Each scene shows the same named points in several views. A view is turned or mirrored, and shifted as a whole, has a little noise and may leave points out.
In the rows, 128 means zero.

Scene 1
View 1
segem: [103 138 123 167 130 186 117 114 116 125 118 154 159 131 161 101 165 140
 141 134  83 143 150 113 137 100 158]
bozu: [107 121 109 158 148 203 159 121 150 140  90 165 145 141 169 144 146  98
 136 130 123 141 132 127  96  90 153]
moma: [114  52  96 137 119 122 138  92  98 114 193 147 191 131 170 143 150 142
  99  90 133 176 107 163 140 163 155]
Reki: [119  72  83 152 156 177 159 113 131 134 107 161 168 134 159 162 144  92
 108 107 135 162 137 148  96 118 136]
Tetu: [116  75  92 156 144 166 142 107 113 126 127 153 173 131 156 135 154 112
 106 106 119 163 142 141 120 129 143]
Lotet: [126  53  77 128 153 163 185 120 154 148 114 171 172 130 166 186 140  78
  99  82 173 159 117 171  79 115 133]
zepi: [104 111 131 141 106 144 145 104 139 124 159 147 167 133 177 127 148 135
 129 109 129 143  98 148 128 122 174]
natem: [ 94 105 145 208 123 184 196  66 122  96 101  81 112 156 183 125  79  77
 131 170 136 137  66 130 114 133 189]
sosub: [ 99 100 121 175 122 165 115  93  80 102 159 129 163 139 168 106 151 150
 122 138  81 166 133 115 157 141 169]
bulip: [116  59  88 127 134 149 142 117 120 133 164 172 188 131 172 165 161 127
 106  91 139 173 130 155 115 133 145]
nitel: [107 124 110 195 161 211 153 111 128 126  59 136 137 137 152 114 132  84
 128 141  98 140 147 118 107  95 146]
gami: [106 106 133 176 119 138 157  83 130 113 127 108 153 128 163 100 120 110
 125 116 121 132  92 153 133 128 170]
fep: [114  58 121 175 117 115 197  69 134 107 137  95 160 132 169 131  94  80
 104  95 165 144  53 184 118 157 170]
vade: [ 95 120 125 168 134 191 143 104 116 119 123 145 147 148 175 130 147 123
 137 147 104 148 125 116 122 108 171]
Kikap: [132  39  59 118 156 156 144 131 125 150 141 197 203 119 153 180 179 112
  92  65 147 177 161 167 103 126 114]
Disiv: [100 128 164 184  99 121 182  71 158 110 117  90 144 128 167  81  95 100
 137 112 139 108  48 169 129 126 190]
komi: [104  47 116 185 126 150 199  66 101  94 144  89 140 154 182 151  89  80
 101 137 156 164  61 157 120 167 176]
Koso: [115  85 120 154 115 121 166  90 139 122 151 129 172 126 167 124 127 111
 115  88 146 142  81 172 125 136 166]
Buz: [118  89 110 161 136 151 152 101 129 124 121 139 171 127 157 118 140 108
 113 102 124 148 117 151 123 124 150]
View 2
sosub: [112 187 153 135 137 199 103 130 139  72 140 107 128  89 135  95  83 138
 143 125 168  94 183 108  93 106 100]
Reki: [128 133 117 124 105 171 132 163 140 138 128 153  96 147  75 102  79 138
 159 161 153 117 160 108 146 107 137]
Disiv: [136 172 136 120 110  81 110  81 120 107 117 159 145  36  85 115 150  96
 124 111 148 186 151 121 151  95 108]
natem: [ 93 160 139 138  86 120  73  91 167 124 106 121 160  76 102 113 121 117
  97  94 152 151 153 136 206 112 107]
moma: [173 185 151 123 160 182 159 179 140 129 152 139 107  76 102  70  93 101
 139 143 140 102 128  82 112  77 150]
fep: [153 170 136 123 107 110 129 133 133 149 137 154 127  63  61  84 119  78
 110 114 136 157 113 115 188  67 147]
zepi: [151 171 143 117 148 147 141 137 146 114 119 154 125  73 117 112 128 129
 151 148 143 137 153  89 114 120 126]
segem: [110 163 137 123 133 177 112 117 129  70 119 134 122 108 125 117  97 159
 168 147 171 117 197 108  81 130  89]
nitel: [ 79 130 115 133  80 156  88 106 131  93 111 142 116 147  87 121  83 157
 156 140 176 132 200 139 138 124  93]
komi: [133 175 143 143 100 141 104 136 165 154 135 121 144  73  85  81 102  88
  90 101 135 131 116 124 211  81 144]
gami: [131 171 137 122 115 128 118 113 124 104 128 146 128  71  93  98 117 109
 133 118 153 147 157 113 133  91 115]
Kikap: [160 135 117 115 136 199 172 209 130 148 145 169  65 169  67  85  66 136
 181 190 148  94 145  88 110  91 158]
Lotet: [151 120 109 117 111 153 156 183 146 172 120 180  81 160  55 104  92 131
 162 176 136 130 135 102 169 107 160]
Buz: [134 156 133 123 122 151 130 139 125 110 135 153 109 104  85 101  97 123
 151 142 156 131 162 108 124  95 122]
vade: [109 160 139 128 123 165 107 123 155  98 112 132 131 107 123 117 103 154
 149 140 161 121 180 108 122 136 105]
bozu: [107 127 118 123 106 155 114 129 148 115  99 155 110 144  96 131 100 164
 166 161 159 132 187 116 140 143 111]
Tetu: [130 154 130 126 121 180 131 158 131 118 138 143 100 129  87  91  79 134
 156 150 157 110 163 107 121  98 129]
View 3
zepi: [139 113  92 139 103  95 133 128 179 133 140  98  86 121 119 150 122  98
 132  87 108 168 126 103 122 161  88]
gami: [132 119 108 157 123 101 130 124 168 138 108  90 111 117 142 155 130 121
 136 100  95 179 134 147 122 144 120]
moma: [119 125 100 154 155 124 137 149 180 141 171 129  67 114 141 134 113  88
  67 121 106 160 130  97  97 153  80]
nitel: [152 119 151 155  68 111 131 113 144 150  80 103 169  96  98 204 148  91
 156 138 145 149 111 147 157 153 153]
Koso: [121 107  91 152 133 117 135 145 174 120 120 107  88 105 137 155 110 118
 114  87  87 172 146 120 101 144 102]
bulip: [134 114 117 149 115 132 146 153 168 132 144 141  95  99 102 171 115  69
  85 127 133 134 120  80 114 166  97]
Lotet: [121  74 113 136 111 168 150 164 146 101  99 161 114  68  84 190  94  87
  95  97 136 123 146  75  97 142 117]
vade: [150 121 125 140  79  91 129 114 155 158 128  99 127 122 109 157 150  91
 144 119 143 158 108 117 153 161 116]
Disiv: [127 101  84 145 114  85 120 117 163 125  85  66 113 119 155 150 126 161
 169  64  70 203 156 169 113 128 125]
Reki: [131 102 133 151 106 143 141 146 151 130 108 144 127  85  96 187 118  83
 101 127 141 134 128  96 122 150 124]
sosub: [142 150 124 158 118  85 125 111 176 172 166  93 101 136 143 137 154  82
 108 147 121 169 102 130 142 167 101]
natem: [123  87 112 124 105 106 107  96 106 159  96  90 158 121 146 121 157 163
 158  96 142 187 149 170 132 108 151]
bozu: [152 102 131 140  64 113 139 127 150 136  97 115 140  96  81 195 131  89
 150 110 148 139 117 106 147 162 128]
fep: [102  88  88 143 158 134 123 145 141 122  99 115 106 100 158 135 114 154
 108  81  91 182 169 146  84 107 123]
Kikap: [129 113 128 164 124 162 159 177 177 115 138 168  90  70  81 202  94  46
  57 138 130 109 119  57 101 168  96]
Buz: [133 121 117 158 118 119 136 140 168 132 113 112 111 103 121 178 120  96
 115 118 107 156 125 121 118 153 115]
segem: [162 145 135 162  77  80 133 112 182 157 131  88 120 123 107 181 149  75
 141 138 123 158  94 123 158 181 110]
Tetu: [136 122 128 159 115 129 141 140 166 139 128 129 116  97 111 174 125  78
  97 136 127 142 118 108 124 157 113]
View 4
Reki: [156 149 106 136 166 149  80  81  86 114 118 127 133 174 125 139 117 147
 141 131 173 118  92 133 147 190 124]
moma: [126 142 111 154 131 115  92  75  88 138 129 158  62 141 112  71 100 118
 189 129 134 111 126 117 181 177 153]
Disiv: [167 101 130 144 114  94 137 198 148 125 126 152  77 101 148 123 134  93
 119  87 147 113  55 134 140 135 111]
natem: [164  83 146 136 119 136  90 172 108 110  95 163  92  45  95 157 154  96
 119  93 196 104  14 120 111 141 103]
Kikap: [128 176  80 132 176 135  88  36  71 120 137 124 128 221 130 111  89 141
 170 144 141 119 134 134 171 204 142]
Koso: [150 134 117 144 133 103 120 131 116 137 132 157  89 140 141 100 110 109
 156 111 140 119  93 127 161 167 125]
Lotet: [157 182 100 121 178 138 112  76  85 133 119 148 151 182 146 141  98 144
 155 136 167 150  94 134 140 219 116]
segem: [172  94 133 181 127 158  42 123 116 113 111  97  78 177 119 119 145 166
 109 135 170  85  99 138 181 130 146]
fep: [137 134 110 118 138  93 147 135 104 128 130 178  97  91 126 116 108  74
 161  94 146 121  62 118 132 173 113]
nitel: [176 103 119 147 149 165  57 127 111  91 106  92 130 168 112 171 150 154
  86 123 195  86  58 143 134 147 116]
gami: [153 106 123 152 123 116 105 145 125 118 125 137  80 128 130 115 131 107
 130 106 152  99  74 129 153 143 123]
komi: [135 124 122 127 134 120 110 115  81 124 112 185  93  56  91 128 120  83
 169 106 170 118  49 108 121 179 117]
Tetu: [146 135 108 148 151 142  74  85  91 117 123 123 103 173 111 117 117 138
 144 131 163  97 102 129 158 173 137]
zepi: [167 126 139 170 123 127  97 134 121 142 118 149  71 145 142  94 120 146
 146 126 154 129 102 131 179 161 140]
Buz: [152 127 111 146 143 128  93 110 109 119 127 128 100 164 128 120 121 125
 138 121 156 106  92 133 159 165 129]
bulip: [148 152 112 154 152 145  83  70  85 128 122 133 102 177 119 107 106 150
 164 144 157 119 116 128 173 189 143]
View 5
bozu: [145  97 147 125 112 119 135 105 123 126 102 139 116 150 131 113 152  55
 113 131 122 103 103 164 148 133 157]
nitel: [125  95 163 155 134 131 131 115 107 107  79 145 107 157 130 115 118  77
 108 124 143  90  96 186 149 123 143]
zepi: [147 123  99 129 108 109 145  73 110 119 140 116 136 163 100 152 189  96
 165 109 129 136  94 117 133 138 168]
Tetu: [125 129 116 126 129 119 129 108 136 128 115 139 132 161  91 133 146  93
 134 130 138 153 127 141 154  95 163]
natem: [122 129 210 166 151 113 119 112  99 108 147 114 128 136 108 136 143 144
 180 113 143  41  70 131 117 170 129]
moma: [122 158  83 121 130 105 133  95 141 135 158 126 155 166  61 162 176 124
 180 120 136 185 127  95 148  93 172]
gami: [127 117 123 149 136 114 131  72  97 104 131 121 134 150  95 155 160 136
 163 107 162 112  93 137 128 139 155]
sosub: [115 156 105 172 131 133 144 107  98 111 106 121 123 202  78 166 150 102
 166  84 117 156  81 121 139 102 154]
Buz: [130 115 113 133 132 112 131  83 124 115 122 132 138 154  96 140 152 111
 140 126 152 139 119 144 145 112 163]
Disiv: [136  96 137 151 137 104 128  39  72  90 152 107 144 132 105 161 175 164
 175 101 180  71  83 135 110 180 154]
segem: [130 114 106 164 113 135 152  92  94 107  76 128 107 191 113 146 153  62
 128  94 121 138  79 155 140 116 158]
Kikap: [136 126  82  78 117 100 126 113 181 157 127 153 150 147  87 119 154  73
 112 164 137 203 168 137 178  65 185]
Lotet: [145 109 133  73 120  90 115 102 177 154 153 145 154 112 103 107 158  91
 123 175 145 134 161 139 167 110 173]
bulip: [133 136 103 105 114 108 134 107 154 143 132 137 140 160  89 134 161  81
 136 138 124 172 133 128 158  90 171]
vade: [135 125 136 154 120 124 140 106 106 121 106 123 117 174 110 134 155  74
 145 105 114 114  81 144 140 130 152]
Koso: [136 120 107 119 130 100 129  62 119 118 160 122 154 139  85 155 177 139
 163 124 164 131 118 121 133 133 168]
komi: [113 156 184 141 161  99 108 119 133 128 183 118 152 130  74 144 147 167
 197 126 151  91 106  96 132 137 142]
fep: [125 128 145 123 152  91 109  75 127 118 185 118 162 115  80 147 161 180
 186 135 182  99 127 111 128 144 154]

In a view up to two points have been moved. Name them for each view, in the order of its rows, or write -.
view 1 | bulip
view 2 | sosub
view 3 | -
view 4 | natem, Kikap
view 5 | -

Scene 2
View 1
Bigel: [133 180  88 136 112 118 150 138 161  98 132  72 113 115 111 203 125 111
 120 114 108 130 102 137 123 148 124]
lev: [125 190 118 147 114 118 175 155 160  74 120  64 108 110 121 190 107 109
 120 121 108 123 101 130 119 138 135]
lugu: [149 155  94 141 131 132 142 174 115 100 133  75  96 125 106 174 145 136
 109 137 101 118 107 101 137 149 142]
pavu: [137 112  51  94 125 141  86 168  76 146 128 117 114 125 121 134 208 174
  87 152 113 128 133  95 144 176 149]
Mem: [151 157 112 135 147 138 150 194  98  86 130  72  89 120  98 162 149 158
 115 148  96 125 108  80 135 143 149]
labu: [152 158  83 134 145 138 121 159 125 103 140  69 105 120  77 195 141 130
 122 123 104 130 103  98 146 139 129]
disef: [ 92 166 120  98 117 117 148 153 125  86  93  96 129  86 138 125 152 149
 107 142 127 142 128 110 116 147 162]
mene: [150 155  90 135 111 127 170 185 114 107 130  92  87 137 139 175 153 145
  99 148  90 107 113 120 118 164 135]
kem: [112 123 113 167 114 139 120 207  83  92 105  95  86 125 159  95 167 122
  55 152 125 100 124  86 169 155 181]
tuv: [110 136  88  60 119 121 136 167  89 124 104 125 128 100 142 118 203 198
  99 166 109 139 142 110 100 177 158]
mife: [ 77 149  98 123  77 112 131 145 142 105  90 108 124 104 186 121 157 109
  68 126 138 120 130 143 133 168 157]
Razuk: [139 161  75 153 109 124 130 149 147 107 134  74 103 128 122 196 134 100
 103 114 106 116 103 130 144 153 129]
vugi: [133 157  77 161  95 127 133 153 147 103 130  79 103 129 142 185 133  92
  91 115 115 107 107 136 146 157 134]
Kabu: [151 145  50 116 113 132 112 150 126 135 145  91 111 130 105 196 163 138
 110 125 100 124 112 124 135 168 120]
kab: [140 188  85 175  92 118 156 139 180  90 134  59 104 129 129 223 102  70
 108  99 108 109  94 156 139 146 117]
posi: [135 155  83  98 133 131 131 152 118 112 124  94 119 105  99 175 162 162
 121 142 106 143 117 107 120 157 137]
tudu: [ 63 117 131  96 144 141  88 178  64  93  77 107 132  75 129  43 195 168
  70 163 155 152 143  50 161 140 204]
ravug: [139 140  44 138 109 132  77 131 143 136 145  86 119 130 101 200 153 100
  99 108 120 126 108 128 162 159 123]
View 2
pavu: [138 144 142 153 117 131 162 105  65 123 190 126  93 157 137 125 146 149
 137  43 133 114  94 211 172 147 167]
labu: [ 99 112 132 104 116  93 152 111 124 153 186  91 147 153 170  93 189 159
 130 111 119 119 129 166 173  89 155]
posi: [ 98 121 131 117 146 115 137 104 111 154 182 114 128 158 146 122 163 152
 135 107 137 113 112 182 155 124 163]
kem: [124 130 188 117  70 148 192 125  91 108 171 132  82 169 135  80 149 191
 102  28 152 170 105 120 157 123 168]
Kabu: [115 135 113 136 127 103 131 116 114 126 179  97 125 134 161 106 178 119
 118  99 131 114 101 199 172 105 154]
kab: [ 74 117 114  96 101  99 110 142 178 117 151  79 132 112 175  65 207 124
  66 147 142 158 112 123 149  73 151]
mife: [ 93 133 158 122 105 168 110 136 129 109 132 143  69 132 135 101 157 162
  77  87 157 168 100 137 135 166 192]
lugu: [109 120 144 107 123 106 165 109 109 149 188 103 137 163 150 101 171 160
 132  90 137 126 117 157 163  93 150]
lev: [ 65 106 136  81 129 114 123 126 166 149 159 104 135 145 151  91 184 156
  96 143 152 150 117 111 135  89 157]
Mem: [102 114 155  99 127 108 185  98 111 155 193 103 139 175 141 102 161 173
 135  86 144 125 111 138 154  82 144]
vugi: [ 96 129 129 116  93 116 130 136 143 110 154  97 110 126 158  72 186 131
  79 107 144 154 107 139 159  97 156]
mene: [102 132 138 112 130 116 160 110 123 126 179 107 116 151 132 105 156 127
 107  87 163 139  75 140 144  86 135]
tuv: [110 135 156 138 161 153 145  96  80 146 180 152  89 167 111 157 122 159
 143  66 159 117  84 185 134 162 177]
disef: [ 86 121 165 113 139 158 129 110 114 144 156 147  94 162 125 126 142 184
 114  93 157 142 109 143 129 161 190]
ravug: [113 131 112 137  91 101 115 133 123 115 169  94 118 117 181  80 199 131
 101 103 110 127 130 199 186 120 168]
tudu: [124 116 213 120  99 179 184 103  57 148 171 172  74 197 128 121 134 247
 151  25 134 140 142 157 153 197 214]
View 3
posi: [ 96 117  99  99 138 124 136 123 153  97 154 134  93 151 135 175 119 124
 128  98 135 129 140 131 137 180 141]
vugi: [113 138 119 134 201 166 129 150 147 102 123 153 120 126 101 119  81 137
 125 119  92 143 148 152 155 174 129]
pavu: [ 93 116 113 109 123 126 160 126  89  80 183  97  79 152 128 165 135 152
 122 100 143 180  98 123 126 128 141]
Kabu: [ 70 126 109 111 170 149 141 122 124 114 166 124  99 150 114 143 111 130
 126  75 108 139 144 146 138 174 135]
ravug: [ 62 113 135 130 207 145 154 130 120 134 140 143 114 145  96 133 109 129
 115  74  97 161 136 153 155 153 126]
Bigel: [ 97 125 103 119 190 149 123 137 167 118 120 162 121 137 113 142  87 118
 125 101  96 112 171 149 155 204 132]
disef: [139 117  83 111 118 103 131 138 142  75 106 138 106 134 134 169 111 136
 111 175 139 152 122 129 129 177 144]
Mem: [137 132 116 100 145 154 123 147 190  75 169 138  88 142 135 172 103 135
 151  89 150 117 135 117 161 156 132]
mife: [136 127  91 136 156 123 140 148 107  83  88 145 120 124 111 135  93 148
  98 191 107 178 124 148 123 173 143]
kab: [103 141 118 135 227 176 117 149 173 123 107 175 133 123  98 118  64 120
 130 105  72 112 181 163 166 203 128]
Razuk: [112 137 122 129 206 172 123 149 170 111 131 161 117 134 108 132  80 129
 132  96  97 126 156 150 165 178 124]
kem: [175 140 125 129 155 158 136 172 151  53 139 138  98 119 120 144  87 164
 135 153 141 173 100 119 153 117 129]
lev: [129 134  99 115 180 148 109 146 195 101 106 172 119 130 121 146  76 122
 131 127 106 103 170 144 156 206 134]
labu: [ 97 117 129 108 179 145 136 132 183 114 152 151 100 147 123 164 109 119
 135  67 129 121 146 132 168 164 125]
mene: [126 156  96 107 151 174 118 147 144  70 166 125  93 136 125 142  86 146
 144 110 118 123 153 134 137 179 139]
tuv: [116 123  71  93  83 102 141 123 102  62 157 101  80 151 145 179 131 146
 116 147 150 156 113 121 107 172 153]
tudu: [170  86 121 117  87  72 170 149 144  57 116 129  83 138 141 205 141 154
 106 184 197 198  53  94 143  90 140]
View 4
lev: [177 119  78 157 115 104  79 153 108 129 119 138 113 129 164 122 187 144
  95 130 143 136 124 113 127 117 192]
kem: [125 153 101  98 159 108  82 170 176 196 140 138 107 159 107 112 114 127
 105 172 187 139 164 204 103 146 132]
Razuk: [134 134  90 157 117  87 107 148 143 131 124 140 113 146 135 134 174 115
  72 126 127 118 127 120 132  97 156]
Mem: [133 127  98 136 133 112  55 164 174 155 133 114 139 119 132 126 159 140
 125 155 134 120 186 121 146 143 167]
pavu: [103 157 150 122 153 106 114 160 225 198 168 130 142 131 121 125 138  91
  82 190 116 126 164 111 136 140  82]
kab: [152 125  67 176 102  78 108 147 100 105 102 148 101 151 140 145 186 129
  70  98 131 123 102 123 125  80 185]
labu: [136 124 108 149 109 110  85 139 178 128 141 128 136 129 145 119 183 111
  75 132 114  98 153  95 151 101 157]
lugu: [131 132  98 142 127  99  76 160 165 148 132 126 128 128 129 130 164 130
 103 145 132 121 162 119 141 124 157]
vugi: [138 139  88 153 124  83 115 153 133 139 122 147 103 153 127 137 164 117
  73 127 142 127 117 138 119  96 153]
mene: [124 143  96 156 135  78  96 184 146 159 130 121 122 124 122 148 157 133
 112 160 126 151 152 115 132 142 144]
Kabu: [113 142 120 154 120  89 118 156 179 148 144 133 135 130 129 141 173 100
  70 145  99 115 140  86 144 110 123]
Bigel: [156 125  94 163 112  99 101 147 130 125 128 142 118 133 156 127 188 119
  75 126 121 122 118  96 136 103 168]
View 5
Bigel: [162 156 165 138 141 120 183 181 130 131 101 153 154  96 163  32  95 108
  99 161 122 139 143 133  65 141 142]
mife: [122  89 138 119 150 140 147 156 132 132 112 171 168  47 135  79 125  77
 132 130 174 183 145 134 140 134 140]
posi: [128 152 132 150 145 102 158 172 108 134 129 140 158 130 148  54 137 139
 110 137 129 142 123 118  87  94 158]
disef: [121 107 129 129 148 116 137 136 103 126 119 151 153  85 136  75 137 114
 117 129 185 190 135 119 116  83 156]
Kabu: [122 158 133 157 152 120 171 210 130 147 126 151 169 127 153  54 131 133
 125 134  96 121 128 127  93 138 149]
labu: [138 179 153 136 135 108 164 186 114 162 134 154 147 125 159  55 119 144
  97 175 107 126 121 137  58 115 145]
lev: [181 154 182 122 142 125 170 161 118 130  96 151 134  91 173  40  90 106
  98 174 159 163 142 135  61 126 130]
tudu: [ 56  96 101 107 133 101  82 115  84 179 183 181 149  78 105 137 172 137
 120 151 196 201 110 133 132  40 169]
pavu: [ 72 131 102 156 151 119 133 190 112 161 160 156 172 135 134  96 170 150
 146 112 119 140 109 124 134 102 163]
kem: [102 123 154 106 144 165 107 165 110 203 162 178 137  91 157 132 139 123
 140 158 182 178 110 154 139 108 122]
ravug: [119 150 141 137 140 128 179 211 149 162 128 183 175  79 137  62 110 104
 112 160  74 108 132 148  88 186 148]
Razuk: [154 157 164 130 143 136 176 195 135 156 113 162 153  98 163  59 103 114
 111 161 119 134 133 142  84 156 134]
lugu: [143 165 159 133 141 126 154 183 112 167 132 149 140 130 168  71 123 139
 114 161 137 143 119 140  80 109 133]
Mem: [140 172 163 130 143 122 142 174 100 169 139 143 133 145 174  76 126 155
 114 165 149 152 111 137  78  85 137]
vugi: [151 144 170 127 147 150 168 191 137 159 110 167 154  83 164  67 102 100
 120 158 129 141 136 147  97 164 125]
kab: [187 161 190 123 142 146 194 193 145 145  89 167 151  80 175  36  74  91
 100 178 124 135 146 153  67 183 121]
tuv: [ 94 109 104 155 163 111 137 158 100 118 132 131 166 130 139  76 169 138
 142  93 173 176 122 104 135  68 165]
View 6
Mem: [185 130 153 110  90 134 136 127 162 125 152 176 143 140 167  83 180 127
 132 109 128  65 181  78 155 128 103]
posi: [148  84 153 125  69 123 119 130 157 115 150 149 138 133 125  89 196 118
 118 132 125  70 155  89 145 133 109]
mife: [138  96 164 167 132 137 103 126  95 102 122 151 166 155 127  68 166 130
  53 139 157  78 135 157 119 184 136]
lugu: [172 131 153 121 101 133 137 128 150 114 152 156 137 138 150  79 175 129
 121 116 123  79 154  90 150 123 103]
tudu: [167  80 136 167  73 141  62 118 154 159  51 202 213 210 182  87 194 114
  63 156 132   6 231 130 144 168 150]
labu: [173 117 160 110  85 123 147 138 153 110 138 137 131 146 145  88 180 118
 137 123 109  89 146  81 156  95  84]
pavu: [144 110  97 157  42 143  74  97 191 140 150 152 162 147 153  69 210 123
 100 162  99  31 149  98 161 137 163]
Razuk: [163 132 167 130 122 126 149 135 123  95 149 128 130 135 134  76 161 130
 107 126 123 106 111 109 142 114  96]
kem: [189 165 136 159 125 152  99 109 141 132 115 182 190 175 194  56 160 141
  74 136 132  43 166 130 146 157 148]
Kabu: [143 109 139 135  74 127 124 122 152 105 167 117 125 128 119  79 191 124
 117 139 104  92 108  97 147 112 117]
ravug: [148 119 153 148  92 122 136 133 133  93 128 100 130 153 124  77 181 124
 104 158  89 106  87 113 146  88 103]
lev: [171 108 196 106 138 122 162 147 108  91 153 161 127 132 126  83 158 129
 116  96 158 107 152 104 128 142  75]
kab: [169 139 193 119 150 124 181 150  91  76 161 123 117 126 122  73 146 136
 107 106 140 137  94 117 130 116  71]
mene: [162 138 143 124 108 140 126 114 147 112 190 160 137 117 146  69 174 140
 112 112 140  74 139  95 145 151 128]
tuv: [124  62 125 145  55 138  66 107 162 136 157 173 164 135 124  82 209 118
  90 137 144  33 178 105 136 189 158]
vugi: [167 136 173 129 129 129 152 134 116  91 155 134 132 132 134  74 160 131
 107 120 129 109 111 115 139 121  93]
disef: [143  69 163 140  98 131  96 126 126 121 125 175 165 150 129  86 185 120
  80 123 161  56 185 126 127 184 128]
Bigel: [154 104 182 118 118 123 157 142 116  90 154 133 122 127 116  86 169 125
 117 113 135 109 124 106 133 125  81]

In a view up to two points have been moved. Name them for each view, in the order of its rows, or write -.
view 1 | disef
view 2 | lugu
view 3 | Razuk, kem
view 4 | labu
view 5 | ravug
view 6 | pavu, vugi
